Points, in no order, along strands that fork and pass close to each other.
In the rows, 128 means zero.
Two points are linked if the straight distance between their rows is under 89.6. Some points are linked to none.
<258>: [ 98 128  74 133 117 183 123 124 111 123 156 199 118 157 105 139  54 145
 166 112 166 171 124 125]
<940>: [108 169 125 168  71  87 143 124 120 145 162 146 121 113 143  93 143 115
 135 114  78  89 161 126]
<1895>: [113 122 107 114 107 101 120 129 123 144 127 174  81 113 135  98  69 120
 115 100  93 134 213 139]
<1169>: [127 101 165  97 154  97 130 109 108 116  75  57 112  94 175 123 174 105
 105 141 146  48 152 126]
<2122>: [133 125 159  66 113  59 134  90 151 156 100  75 104  97 132 131 150 100
  84 109 147  80 133 104]
<1079>: [138 205 142 163  99 101 141 131 140 155 161 122 163 183  98 174 145 154
 108 116 126 124  75 110]
<770>: [ 90 111 116  77 145  95 109 101 164 132  88 109  94  84 161 107 113 102
 135 115 171 115 168 139]
<1300>: [155  62 115  94 167 197 105 154 151 127  86 111 110 158 152 172 102 187
 147 168 169 136 146 111]
<1510>: [133 114 169  81  99  65 126 113 105 170 118 123 102  85 143 119 131  68
  77 113  96  94 172 111]
<150>: [ 84 123  82 165 131 158 131 134 106  56 144 152 107 121 151  90  97 140
 167 121 125 123 177 175]
<734>: [ 92 137 105 150  79 133 128 131 111 133 175 197 112 120 133 104  91 109
 147 105  94 146 162 135]
<1718>: [ 99  97  87 110 134 175 102 123 129 175 112 169  80 133 118 113  76 114
 161 134 156 136 128 130]
<2202>: [116 108 115 151 127 208 122 126 105 119 160 190 115 111 118 132 122  80
 175 152 159 180  57 135]
<114>: [130 146 127 170 108  66 151 128 100 159 115 134 127 103 142 109 184  95
 135 143  68  47 132 133]
<1208>: [ 82 150  89 103 106 143 120 105 185 174 153 166 116 110 133 100 111  92
 168 122 159 153 103 129]
<962>: [ 99 146  70 167 133 139 133 144 109  74 155 132  95 144 154  97  74 177
 159 105 119 119 186 149]
<235>: [ 87 209 137 140  72  89 147 123 206  92 170  94 140 133 107 122 117 132
 116 114 133 167 139 151]
<2446>: [ 93 170 136 155  88 116 149 148 143  53 171 140 137 110 133  89 103  94
 120 125 102 158 180 185]
<1608>: [104 184 157 124  94 111 149 118 154 136 152 104 146 142  86 144 170 114
 116 135 105 104  98 112]
<773>: [129  99  76 152 151 155 118 134  85 174 114 180 109 172 131 135  83 159
 148 131 132 108 110 117]
<1185>: [ 98 142 152 130 104 149 153 109 137 137 139 112 129 107  97 131 192  66
 148 170 109 111  59 116]
<627>: [135 157 153 159  98  59 129 144  97 162 137 135 138 121 131 121 139 107
  88 122  60  99 170 134]
<26>: [108 109  77 122 147 111 107 121 146 160  88 100  90 122 163 126 109 179
 160 134 153  76 188 113]
<2418>: [141 141  86 146 145 132 108 143 142 136 147 122 159 184 137 167 116 219
 148 103 159 131 117 109]
<1291>: [175 104 145 139 144  88 123 157  73 139 104 168 119 132 144 121 115 118
  84 119  64 117 162 143]
<1325>: [117 131 171 132 113 150 154 153 123  58 157 129 149 121  84 136 138  77
 103 158  96 167 115 163]
<487>: [146 155 101 163 144  75 125 136 110 146  85  77 152 150 162 118 183 146
 154 111 104  51 128 122]
<759>: [166 142 177 110 104 145 119 152 126 114 156 149 139 155  92 148  75 148
  62 108 113 208 141 162]
<526>: [145 106 147  99 127 171 119 102 135 170 118 139 103 110 121 109 140  64
 128 147 132 161  90 108]
<585>: [102  88 107 182 133 169 124 137  89 139 126 186  80  89 134 112 144 107
 177 144 125  90 106 154]
<728>: [138  85 143  49 140  88 113 116 136 124 104 140  85 101 134 124  76  92
  75  95 139 154 178 142]
<315>: [ 91 156 106 108  89 110 132 105 177 158 134 139 114 103 134  89 125 108
 151 108 137 128 137 129]
<1159>: [115 184 128 141  83 101 147 110 151 170 152 123 142 141 111 126 162 129
 134 116 119  86 100 102]
<2182>: [144  95 179  95 152 118 144 104 108 113  80  71 111  97 145 126 162  82
  89 150 135  92 131 118]
<414>: [163 148 132 110 146  29 123 117 138 152  90  72 130 129 147 136 150 153
  90  95 133  73 150 111]
<598>: [149 185 154 140 109  34 134 131 123 150 119  99 127 126 138 132 139 116
  79 109  77  85 183 134]
<2064>: [118 136  83 215 133 132 153 142  73  87 148 156 130 103 149 127 161 147
 174 129 120  75 118 161]
<2229>: [ 82 131  84 101 133 108 117 116 199 113 133 130 119 115 137  98  77 152
 152 118 164 172 157 143]
<2029>: [130 133 134  79 112 160 124 132 164 147 168 161 142 127 102 118 103  81
 112 132 144 213  90 129]
<2473>: [177 155 108 172 125  78 107 156  98 156 104 136 134 191 134 141 123 154
 118  66  85 114 133 139]
<2209>: [152  59 153 161 188 160 119 126  99 154  67 118 100 101 162 122 168 115
 137 162 131  87 111 107]
<686>: [180 126 147 107 164  91 114 142 127 134 102 112 133 154 124 141 110 181
  74 102 126 145 144 128]
<695>: [141  72 151 160 144 183 129 127 114 154 108 146  77  65 122 107 172  48
 143 165 128 127  90 130]
<1738>: [106 110 100 155 118 150 123 116  99 159 132 188  92 119 133 108 120 119
 162 130 108  92 127 138]
<300>: [117  86 143 103 135 110 121 121  96 103  92 153  83  70 155  93 117  67
 119 135 107 106 187 172]
<55>: [126 148 147  94 126 117 124 137 160  77 126  93 150 123 106 119 117 145
 101 114 151 164 159 158]
<1153>: [172 118 195 118 132 128 156 107 129 170 122 107 140 132  91 159 150  70
  64 148  78 153 110  73]
<747>: [ 99 195 128 138  75  88 133 109 210 114 171  89 147 141  95 127 127 163
 134 105 154 156 112 126]
<572>: [116  92 135 122 105 156 117 144  97 140 162 188 122  88 119 104 112  53
 123 142  92 185 124 149]
<1977>: [129 104 105 107 113 153 114 138 110 170 148 202 100 147 103 127  60 125
 116 108 108 161 143 125]
<641>: [177 100 171 146 127 143 157 114 109 187 126 136 143 126 106 145 156  75
  90 153  77 143  86  84]
<2334>: [ 98 129 171 145 114 151 168 135 127  86 162 122 135 100  82 160 192  62
 119 164  74 149  77 132]
<1618>: [110 142 151  94  84  58 140 100 132 154 113 112 101  77 146 106 147  69
 103 113 105  76 180 120]
<970>: [174 121 190  82 132  99 152 104 140 163 106  91 124 124 104 153 138  88
  57 128 117 138 116  79]
<1392>: [126 150 169  68 127 128 145 122 184 124 137  99 145 120  89 137 133  67
  88 149 138 195  97 117]
<40>: [116 147 164  93 138  87 142 125 134  58 104  45 138 107 126 127 154 114
  93 133 135  96 178 149]
<2071>: [156  92 114  92 133 165 115 130 120 183 136 185  97 157  94 139  63 134
 107 110 122 182 114 105]
<409>: [106 100  96 142 145 207 107 136 104 123 135 155 130 157 139 153 113 168
 178 145 171 133 101 117]
<1056>: [145 115 138 105 134 186 124 125 147 131 144 116 157 160 105 147 123 165
 125 120 169 185  74  97]
<459>: [165 108 151 133 145 201 142 113 130 142 138 114 169 167 106 154 137 147
 115 136 152 172  60  82]
<1041>: [143  89 107 155 179 114 110 144  79 147  63 125 114 139 170 121 151 144
 147 139 108  72 133 135]
<131>: [129  79 122 130 162 140 123 141  76  74 103 156  96 102 137 100 101 127
 122 137 100 115 192 187]
<2320>: [167 170 117 204 103  73 124 156  85 137 125 130 151 175 130 144 150 125
 132  90  77  96 115 142]
<1024>: [135 151 105 141 131 153 118 131 129 128 163 148 156 174 111 161 107 203
 140  97 171 156  97 109]
<2164>: [146  86 163 155 135 176 160 117 119 135 114 117 109  79 103 130 180  56
 124 176 108 134  82 127]
<184>: [122 119 115 179 115 124 145 128  92 160 128 161 117 100 139 116 176 110
 156 145 103  63  85 136]
<62>: [102 137  99 158 143 129 120 127 125 113 111  90 119 114 187 103 164 163
 180 139 128  53 171 139]
<789>: [ 92 157 159 163  87 126 151 153 118  54 180 137 150 114  86 145 143  83
 115 147  84 148 137 175]
<105>: [ 90 164 116 182  57 108 136 130 109 128 189 170 117 114 144  95 115 113
 143 106  84 124 159 126]
<1139>: [131 139 111 137 112 173 121 135  94 125 171 214 130 163  99 154  70 149
 140 106 141 178 110 117]
<1909>: [120 197 121 191 126 125 145 146 121  54 175  74 164 145 139 128 139 169
 151 120 123 100 144 153]
<88>: [107 185 131 150 120 129 146 126 143 115 153  73 177 164 107 156 187 160
 143 140 142  90  84 106]
<1369>: [116 128  97 159 147 159 121 144 103  72 148 121 146 144 152 124 125 180
 161 126 135 107 162 157]
<2076>: [145  99 136  64 128 117  88  99 199 152 111  76 145 133 124 158 141 184
 152 139 183 151  93  78]
<1277>: [145  78 134 152 176 170 113 138 108 157  81 116 123 138 168 137 166 148
 153 166 136  91  98 105]
<1997>: [176 119 178 105 132 139 129 146 112 115 129 142 131 143 103 132  95 137
  64 117 107 176 144 140]
<624>: [148 108 165  76 141 154 134 121 175 116 100  42 159 127 129 163 164 147
 117 159 171 150 108  88]
<348>: [ 88 127 119  73 145  72 128 100 191 109 116 114 110  73 167  93  96  97
 117 118 172 140 175 153]
<281>: [101 151  96 197 111 131 143 111 103 143 142 146 130 116 149 117 181 135
 187 138 131  55  86 127]
<43>: [170  92 116 170 157 104 131 147  72 148  67 132 123 140 151 122 173 122
 133 128  87  89  96 129]
<447>: [110 121 117  75 150 116 103 123 205 105 149 132 156 126 110 119  71 155
 123 126 178 213 131 149]
<366>: [139  93 138 126 122 112 114 145  71 153 129 190 104 107 131 108  98 108
 100 122  63 128 179 142]
<2121>: [115 170 100 159  88  69 139 118 131 185 142 149 104 125 161  92 133 136
 136  97  81  77 157 105]
<869>: [189  90 144 164 137 104 137 158  73 152 100 164 131 147 133 133 137 108
  90 121  62 135 112 125]
<2270>: [141 139 178 137  90 135 132 148 102 139 169 149 148 139  95 144 117 104
  82 133  85 167 118 127]
<1131>: [134 139  52 169 159  90 115 150 127 148 110 105 123 171 165 130 102 194
 159  94 116  91 165 119]
<1478>: [102 120  93 130 143 153 112 132 130 106 123 115 123 136 152 116 118 177
 162 126 142 108 170 143]
<527>: [138  84 112  89 145 182 101 137 169 146 110 107 125 153 144 167 125 192
 159 150 174 141 115 101]
<309>: [ 77 172  99 138  97 124 145 128 173  86 161 136 127 121 148  80 105 125
 149 111 143 157 148 152]
<1314>: [177 141 132 140 154 104 123 163 129 128  91  51 183 186 142 163 177 174
 117 125 127 113 102 103]
<1380>: [117 210 143 152  93 122 141 119 159 122 176 101 166 172  81 171 144 168
 121 115 154 138  83 114]
<1944>: [123 102 112 162 157 165 106 145 120 141 105 115 135 142 178 143 179 164
 183 165 146  62 102 119]
<928>: [129 167 122 188 100 126 144 136  91  97 178 172 144 138 123 132 126 138
 142 116 110 117 127 142]
<87>: [135 136 129 106 137  95 112 134 149  73 122 118 110 120 122 113  73 162
  96  90 133 164 212 168]
<1503>: [145 107 101 121 180 105 111 142 102 143  78 110 122 145 165 130 128 168
 127 122 122  86 163 127]
<1310>: [185 147 138 135 144  74 119 151 113 154  90 117 141 172 129 140 131 154
  85  93 101 124 128 126]
<964>: [147 123 138 100 127 169 112 135 156 118 158 140 148 165  84 151  87 174
 108 103 171 215  91 122]
<653>: [157 111 106 142 172 134 114 159  98 114 105 110 154 168 158 139 137 181
 135 126 120 106 138 135]
<1382>: [129  99 125 132 127 169 126 135  92 110 143 183 117 127 116 116 103 121
 132 126 115 146 123 151]
<863>: [ 86 123  96 144 130 191 124 130 117  97 166 207 127 114 129 119  93  88
 179 146 161 177  95 161]
<22>: [159  93 138 136 178 149 119 161  80  63 115 121 142 137 139 118 112 165
 109 137 109 131 167 168]
<899>: [ 89 143 141 153  88 123 151 151 123  61 168 152 147  91 116 102 129  70
 127 146  92 146 158 188]
<845>: [107 112 114  91 139 183 100 116 167 168 123 128 119 128 128 120 130 115
 161 138 180 164  80 114]
<1945>: [166 178 146 160 120 103 124 150 111 110 153 136 141 156 127 139  92 163
  85  97  89 143 170 179]
<1120>: [176  97 176  70 146 111 139 103 136 140  96  91 117 115 120 140 123 109
  61 114 142 148 131  96]
<2145>: [122 129 181 100 157 106 157 106 125 100  86  47 129 110 124 144 196  94
  96 163 115  82 118 105]
<771>: [187  89 172 129 168 200 150 101 131 137 111 100 174 151  96 151 140 121
  94 146 135 172  94  95]
<987>: [168 101 163 111 154 189 143 120 159 135 104  61 175 152 130 167 170 154
 120 166 159 147  88  79]
<1943>: [157 126 154 141 150 137 129 157  91  51 136 124 143 132 114 115 112 148
  94 127 104 137 170 185]
<714>: [141 165 140 180 129 104 151 141 108 126 130 104 165 178 107 163 188 125
 122 139  99  96  59 110]
<80>: [140 127 105 112 160  48 116 113 134 151  79  70 117 119 182 131 148 167
 126 100 138  54 172 112]
<1792>: [145 111 143 160 134 174 153 129  92 106 142 138 149 134 111 137 152 132
 131 152 131 132  69 122]
<1674>: [ 78 185 110 157  76 155 151 113 140  98 178 163 157 122 116 123 138  94
 185 134 159 145  83 128]
<2283>: [162 136 138 169 148 105 134 160  84  74 135 134 139 130 131 113 121 139
 105 121  80 106 172 184]
<1361>: [115 147  96 163 130 136 127 115 111 159 130 138 143 150 150 126 161 161
 170 122 142  76  90 111]
<1976>: [147  77 153  55 153  77 109 115 142  95 102 100  99 111 136 133  85 133
  62  88 155 144 181 146]
<2345>: [ 95  98  66 149 135 176 101 143 135 163 111 133 102 151 153 137  96 175
 193 152 175  84 150 114]
<38>: [144 111 155 134 105 158 137 144  96 109 161 168 133 125 103 127 119 104
 109 134 100 159 112 142]
<2336>: [103 103 106  74 160 159 106 137 170 114 125 135 136 124 126 120  81 140
 133 133 175 195 136 150]
<1664>: [167  98 163 166 147 133 174 112 110 166  99 116 134 113 111 149 187  72
 100 168  76 109  77  98]
<1111>: [ 78 133  98 123 125 179 115 119 145 137 147 172 122 121 135 108 112  95
 179 134 167 149  98 145]
<1593>: [111 154 189  90 125  82 149 126 133  67 113  74 125 107 109 139 156  75
  77 137 102 110 170 149]
<128>: [ 91 109 105 104 144 118 105 110 140 142  83 112  85 101 158 109 117 136
 151 124 157  90 182 128]
<1091>: [ 85 178 127 140  98 157 147 128 145  70 172 125 176 141 104 131 139 115
 155 135 163 153  96 144]
<394>: [105 150 178  78 127 114 147 141 158  85 144 120 149  98 106 120 124  46
  83 162 112 177 140 157]
<595>: [141  62 154 159 168 171 125 130  99 146  86 140  72  70 138 106 162  86
 140 160 124  99 111 131]
<1148>: [105 128 168 117 125 145 161 132 138  80 138 113 138 100  94 130 164  50
 117 175  96 154 100 148]
<2208>: [137 151 103 150 131 173 126 129  90 134 161 196 147 174 108 160  96 176
 151 112 157 160  86  98]
<1053>: [130  94  96 100 135 179 109 117 130 194 126 169  91 150 106 133  82 133
 140 123 148 159  95 101]
<921>: [192 106 155 122 175 120 136 145 125 124  66  49 173 165 156 165 174 156
  96 143 130 120 118  90]
<2290>: [107 134 109 107 111 151 115 128 180 117 140  91 162 139 131 141 146 182
 164 125 179 138 113 120]
<2138>: [146  94 146 104 146 147 122 118 101 146  97 151  98 111 134 110 123 106
 116 136 113 124 131 126]
<2419>: [101 120 137  61 149 117 112 113 188 126 105  83 135  87 151 121 134 105
 133 144 195 148 124 131]
<1452>: [146 124 162  74 128  67  97 113 191  83 118  42 156 126 118 155 127 177
 106 124 175 147 156 120]
<9>: [136 103 125  77 148  68 102 112 153  97 107 106 103 114 128 127  75 161
  93  89 150 142 201 144]
<2181>: [129 117  61 147 150 160 114 153 125 120 140 130 143 178 149 166  90 213
 164 126 157 121 150 121]
<492>: [142 133 130 124 100 155 125 122 111 183 164 184 129 148 111 140 120 124
 128 113 121 146  76  94]
<781>: [150 108 134 101 171 130 113 151 107  75 105  94 137 128 148 128 117 173
 110 124 133 122 194 152]
<722>: [155  70 124 124 175 202 111 154 123 117  96 116 131 160 168 161 130 178
 147 166 147 124 129 117]
<557>: [132 133 166 120  98  85 130 130  98 149 129 140 126  95 120 112 141  85
  94 133  74 105 161 126]
<511>: [129 134 181  76 141 138 153 105 160 114 110  74 135 116  97 142 158  61
  94 155 128 163 100 105]
<443>: [119 119 171  62 147  99 135 128 155  64  99  43 144 105 132 139 141 106
  82 135 165 138 155 139]
<1698>: [158 167 147 140 107 112 136 136 131 174 146 138 152 172 103 153 136 146
  98 111 119 132  81 103]
<1206>: [107 149 138 105  78 141 117 138 139 165 189 169 155 121 101 123 107  65
 115 124 120 202 106 121]
<1052>: [184  83 161  94 180 135 130 126 125 127  74  70 145 138 160 156 144 159
  85 138 147 131 137  93]
<1135>: [101  88 126 144 138 139 123 133 100 103 101 162  81  66 144  89 135  85
 154 145 111 100 161 184]
<475>: [107 149  63 184 141 135 122 129 106 143 132 138 141 166 170 141 139 181
 188 119 143  79 114 109]
<2331>: [148 106 119 100 151 136 108 147 129 113 125 152 113 155  97 135  54 184
  94 101 134 175 173 149]
<2112>: [139 114 129  58 124  95  95 102 191 161 132 147 118 120  98 126  82 121
 115 109 156 197 116 115]
<1191>: [124 127 108 131 129 125 127 117 112 161 119 160 110 134 135 107 124 142
 140 116 109  90 133 130]
<488>: [123 116 132  74 148 180 117 135 191 115 138  96 169 130 126 136 126 135
 136 150 192 206  84 124]
<2480>: [149 134 154 113 117 171 120 148 128  93 164 161 146 164  89 143  76 149
  93 103 143 212 114 150]
<463>: [121 117 151  83 130  68 134  90 130 143  87  67 100  93 160 118 163 100
  98 115 150  47 152 119]
<673>: [110 123 162  54 153 114 136 120 176  95 103  53 147  96 135 132 144  85
  99 153 180 154 121 130]
<1410>: [113 163 107 170  89 162 138 118  89 118 178 209 140 126 110 141 125 129
 183 128 141 144  90 111]
<1617>: [145 184 133 185 114 120 133 147 103  82 175 143 143 155 128 133  98 160
 117 100 107 133 155 169]
<1411>: [ 85 217 151 161  71 110 152 120 156 108 184 111 148 146  94 153 160 119
 126 124  99 117 119 126]
<861>: [135 156  98 209 130 138 146 147  66  73 163 173 151 126 127 143 139 157
 166 127 128 115 112 147]
<1106>: [102 143 133 123 107 134 138 117 136 105 127 124 134 107 122  94 148 102
 144 135 126 111 133 151]
<1249>: [131 120 137  77 137 102 105 128 175  84 117  79 146 118 123 131 114 170
 115 115 170 161 165 138]
<848>: [129 143 144  71 101  82 129  89 164 185 108  98 110  98 115 124 159  98
 118 121 146 101 107  90]
<983>: [131 111 110 112 119 121 114 145 111 152 135 189  95 139 110 120  51 139
 100 102  94 151 194 142]
<532>: [100 133 154 125 125  99 146 109 116  96  93  80 114  76 137 104 187  79
 137 161 120  57 146 150]
<877>: [186  85 161 143 173 186 146 129 127 121  99  83 185 166 136 161 155 156
 105 157 136 150 100  96]
<727>: [102 127 156 143 126 139 154 116 123 122 107  88 121  90 110 123 206  83
 146 181 115  78  79 128]
<913>: [130 127 148  81 113 103 119  87 140 212  93 115  84  89 140 116 163  75
 127 126 142  82 107  88]
<321>: [134 137 147  61 141 150 135 122 176 141 156 136 140 104 116 111 111  57
  94 163 155 208 100 131]
<275>: [125 125 136  63 133  77  92  95 215 122 137 121 147 122 103 118  82 141
 122 118 176 198 123 129]
<1680>: [137 133 157 101 121 135 141 110 132 148 114 106 130 120 111 118 160 103
 119 145 126 114  98 108]
<2110>: [107  99  69 140 146 140 102 133 125 192  87 129  93 143 148 125  95 171
 168 144 158  74 157 112]
<1064>: [114 129  97 183 143 144 122 139 113 110 126 100 147 129 182 129 185 168
 195 153 135  50 127 140]
<418>: [183 100 166  96 177 126 123 145 118 100  94  86 145 145 131 145 114 171
  70 122 137 156 154 120]
<708>: [149 135  73 140 162  64 108 138 142 152  83  76 126 149 177 137 133 191
 152  94 122  77 170 110]
<205>: [115 170 115 128  87  95 125  99 192 148 157 108 138 140 104 118 132 176
 143  97 155 132 110 108]
<1368>: [103 208 154 180  76 125 149 129 116 101 194 143 158 147  87 175 147 120
 128 136 108 135 102 125]
<17>: [156 115 134 159 115 139 141 130  88 175 146 177 138 144 123 138 144 111
 124 136  97 124  66  99]
<2241>: [118 109 123  95 133  99 122 118 110 118 100 152  82  95 150  99  93  99
 112 107 110 108 207 153]
<134>: [150 107 174 122 121  85 144 143  81 103 115 129 116  85 127 118 141  83
  80 145  73 100 174 150]
<1258>: [129 156 106 159  99 128 131 122 103 176 165 199 135 157 126 141 115 144
 148 102 120 118  98 101]
<379>: [175 123 109 139 161 126 112 168 121 119  99  81 173 185 165 162 161 188
 141 121 127 109 116 118]
<667>: [113 185 111 134  82  78 142  93 186 181 146 102 131 132 114 113 158 162
 144 102 138  90 104  89]
<27>: [171  96 131 189 123 126 149 159  67 152 133 184 139 140 128 150 144 111
 112 129  80 139  78 120]
<1506>: [140 147 134 145 123 144 136 131 112 132 148 139 155 160 112 136 139 154
 126 123 134 122  86 117]
<204>: [108 169 159 169  70 125 134 141  96 121 196 161 156 132  93 154 126 104
 112 130  94 151 118 132]
<1145>: [161 163 143 118 117  19 126 110 151 160 111  96 115 123 134 134 127 145
  80  90 116  91 166 117]
<1197>: [130 157  90 166 154  80 129 132 119 126 101  80 130 128 186  99 159 161
 161 112 103  50 167 131]
<631>: [ 96  83 125 176 145 167 124 150 101 119 107 157  74  58 137  96 167  88
 171 150 133  84 121 172]
<2454>: [149  92 156 166 140 188 170 121 108 104 134 119 140 112  98 145 167  99
 123 169 118 140  70 126]
<2093>: [115 180 153 117  90 102 138 131 169  99 148 104 143 129  94 125 123 123
 102 113 125 153 152 153]
<1051>: [ 91 128  69 119 114  79 109 117 189 107 136 120  86 131 132  92  48 182
 150 111 146 168 177 125]
<2445>: [148  94 151  50 132  97  91 108 203 106 110  62 153 126 133 161 133 171
 131 139 189 158 125 100]
<1867>: [130  81 135  95 163 173  97 118 146 179  84 104  96 123 147 136 137 137
 149 145 170 125 114  85]
<1950>: [127 101 148 104 144 194 124 139 138  88 118  96 157 130 137 129 144 135
 141 156 159 160 106 133]
<1769>: [127 132 122 158  99 184 137 128  85 111 175 203 134 115 103 147 126 106
 171 140 144 171  67 120]
<1982>: [108 160  94 138  75 136 124 111 139 181 180 196 118 146 112 139  92 147
 155  87 134 147 108  90]
<1734>: [103 131 103 132 110 150 126 126 125 113 149 175 117 131 125 103  97 126
 147 109 121 139 149 151]
<56>: [131 164 114 157  94 114 121 136 124 155 173 184 124 158 123 138  78 162
 111  84 107 148 153 129]
<317>: [ 81 175 102 167  66 143 146 102 130 131 173 172 127 116 133 110 144 104
 192 124 139 111  94 115]
<2347>: [126 145 142 148 120  82 153 123 105 114 112 109 124  93 131 108 177 100
 124 150  84  54 152 148]
<1483>: [106 131  84  97 105 137 106  98 184 181 161 168 121 143  94 132  89 142
 160 102 167 179  83 104]
<1187>: [148 104 159 122 126 177 140  91 142 165 121 114 118 101 104 125 172  36
 123 173 122 158  78  99]
<253>: [ 85 120 152 147 130 131 136 124 126 101  93  78 114  64 134 106 206  79
 160 180 136  61 117 151]
<248>: [ 96  86 102 138 150 168 117 141  98  73 115 162 103 110 135  95  92 122
 152 141 122 131 177 190]
<1922>: [100  84 141 119 162 166  88 130 128 144  82 119  87  98 153 107 150 100
 170 154 162  94 132 120]
<1509>: [103 106  71 127 130 199 109 130 115 147 140 168 119 165 111 152  66 166
 172 128 183 157 108 112]
<200>: [103 126  91  82 132 157 102 105 192 173 155 149 130 132 111 124 102 123
 159 130 189 194  67 119]
<874>: [153 151 136 146 150  72 139 136 107 135  77  65 153 149 138 132 197 122
 119 138 101  60 111 115]
<189>: [168 104 181 112 142 110 137 146  83  78 108 129 119 108 123 115 118 105
  67 136  88 131 178 159]
<520>: [168 106 143  81 120 154 121 103 138 203 125 149 105 125 109 126 121  97
 107 122 125 175  95  83]
<2107>: [148 155 107 181 146  95 131 147  98 102 134 130 133 143 153 106 124 151
 133 101  85  89 164 161]
<1424>: [108 154  49 180 139 119 130 136 118 140 139 128 118 164 168 123 105 193
 176 105 131  87 146 111]
<148>: [116 138 182  97 147 136 155  99 148 110 101  53 139 120 102 147 194  91
 109 164 118 116  92  93]
<1263>: [ 68 180  99 151  89 146 150 122 156  92 182 170 139 118 147  94 107 100
 170 122 150 160 119 147]
<697>: [105 102 104  87 150 170 109 132 141 130 114 158 108 124 124 109  78 114
 139 131 154 171 137 150]
<1281>: [ 98 141 153 151  89 144 158 124 119 136 173 136 136 108  86 155 186  68
 135 163  87 127  64 106]
<2359>: [101 147  96 182  94 156 136 106  93 143 162 200 118 114 130 129 141 123
 194 129 133 101  89 116]
<1468>: [181  90 156  86 156 141 124 136 112 142 108 156 107 142 109 135  77 143
  68 110 113 179 147 117]
<2191>: [131  72 141 129 112 146 120 151  73 134 150 193 109  90 118 110 102  84
 107 131  70 167 152 150]
<567>: [ 93 136  59 140 120 112 126 140 146  95 139 119  78 137 142  88  51 186
 148 106 132 140 195 139]
<1761>: [165  87 120 103 176 139 119 140 100 153  94 156 107 159 119 132  76 163
  88 119 118 150 142 117]
<1421>: [155 105 156  77 151 125 121 120 148 128  95  68 142 123 138 144 147 161
 103 134 163 132 128 100]
<1484>: [107 118 125 126  87 164 114 133 105 157 190 195 136 108 113 121 113  55
 138 137 115 193  94 124]
<1231>: [109 109 128  58 138  67 122 108 173 117 117 135 100  81 151 108  76  84
  93 103 156 153 184 157]
<1655>: [153 157 145 130 129 109 118 147 127  83 144 129 121 137 119 121  76 168
  84  91 106 162 202 185]
<731>: [116 137  83 191 142 128 134 133  92  97 144 137 126 131 161 106 131 161
 169 121 109  80 151 154]
<2341>: [154  95 127 104 167 160 111 157 126  97 101  97 144 147 163 149 135 190
 133 147 143 119 157 133]
<1871>: [141 135 161 127 154 100 152 123 111 120  91  71 145 128 127 134 190 116
 107 162 108  75 111 112]
<151>: [163 100 134  66 132 120 106 101 162 183 117 139 104 129  96 137  97 141
 105 108 146 179 102  87]
<1914>: [101 155  97 115  71 121 117 112 178 175 181 180 122 132 107 125  90 127
 148  87 143 176 109 108]
<788>: [145 156 117 144 117  81 129 128 120 171 119 147 128 144 139 113 139 142
 119 101  96  86 139 121]
<662>: [100 155 127  96  78  73 135  98 162 165 121 126 101  82 146  92 137  85
 131 107 121 102 165 114]
<606>: [136  93  99 124 164 161 117 141  97 145 112 158 116 160 124 130  85 169
 125 127 129 128 133 129]
<1061>: [116 112 127  67 143 138 108 110 166 153 100 113 113 105 132 116 125 115
 136 128 173 158 112 121]
<1458>: [125 114  51 166 151 153 116 149  91 150 123 155 132 186 142 156  79 189
 164 128 153 109 132 115]
<804>: [101 198 142 141  97 150 139 132 155  73 177 101 177 160  85 157 133 152
 133 122 165 164  99 136]
<2242>: [182  88 144 176 156 111 161 138  84 147  72 121 132 125 135 134 180  96
 106 148  80 105  89 118]
<251>: [ 74 102  69 124 129 180  99 142 164 138 116 131 110 140 147 130  87 150
 189 148 188 132 148 133]
<1333>: [143 179 114 212 117  71 149 152  99 107 137 106 149 146 136 131 164 120
 142 113  73  69 129 153]
<1432>: [ 76 149 100 112 129 123 138 122 175  95 133 139 123  98 155  78  96 117
 144 123 146 152 168 163]
<2100>: [128 185 102 214 131 101 150 144 100  79 155  94 164 144 146 132 161 150
 165 121 111  70 120 146]
<1675>: [132 122 115 162 113  92 135 125  90 184 114 168 112 108 150 107 160 102
 142 134  76  63 122 128]

A fork is a point with three links. Follow the links from the first point to the second and name the forks in between, in order.
<251> / <653> | <731>, <2341>
<727> / <863> | <557>
<1718> / <804> | <2164>
<964> / <653> | <1052>
<22> / <459> | <2341>, <653>, <1052>
<487> / <2202> | <2164>, <1674>
<315> / <567> | <1674>
<913> / <1698> | <2145>, <2164>
<2122> / <1206> | <2145>

A fork is a point with three links, a tip a point with one. Leave the first point through the second and follow the links. Name the first fork or tip that comes.
<150> / <962> | <1674>
<251> / <2345> | <731>
<1734> / <1382> | <2076>
<1061> / <845> | <2145>

Follow the links from the first point to the second, and from the first to the third. Name the last point that the two ways share.
<1392> / <913> / <1944> | <2145>
<1909> / <1056> / <1153> | <1052>
<366> / <1277> / <913> | <2145>
<2100> / <653> / <759> | <1052>
<557> / <2229> / <695> | <1674>
<877> / <722> / <1041> | <653>
<62> / <863> / <275> | <2164>
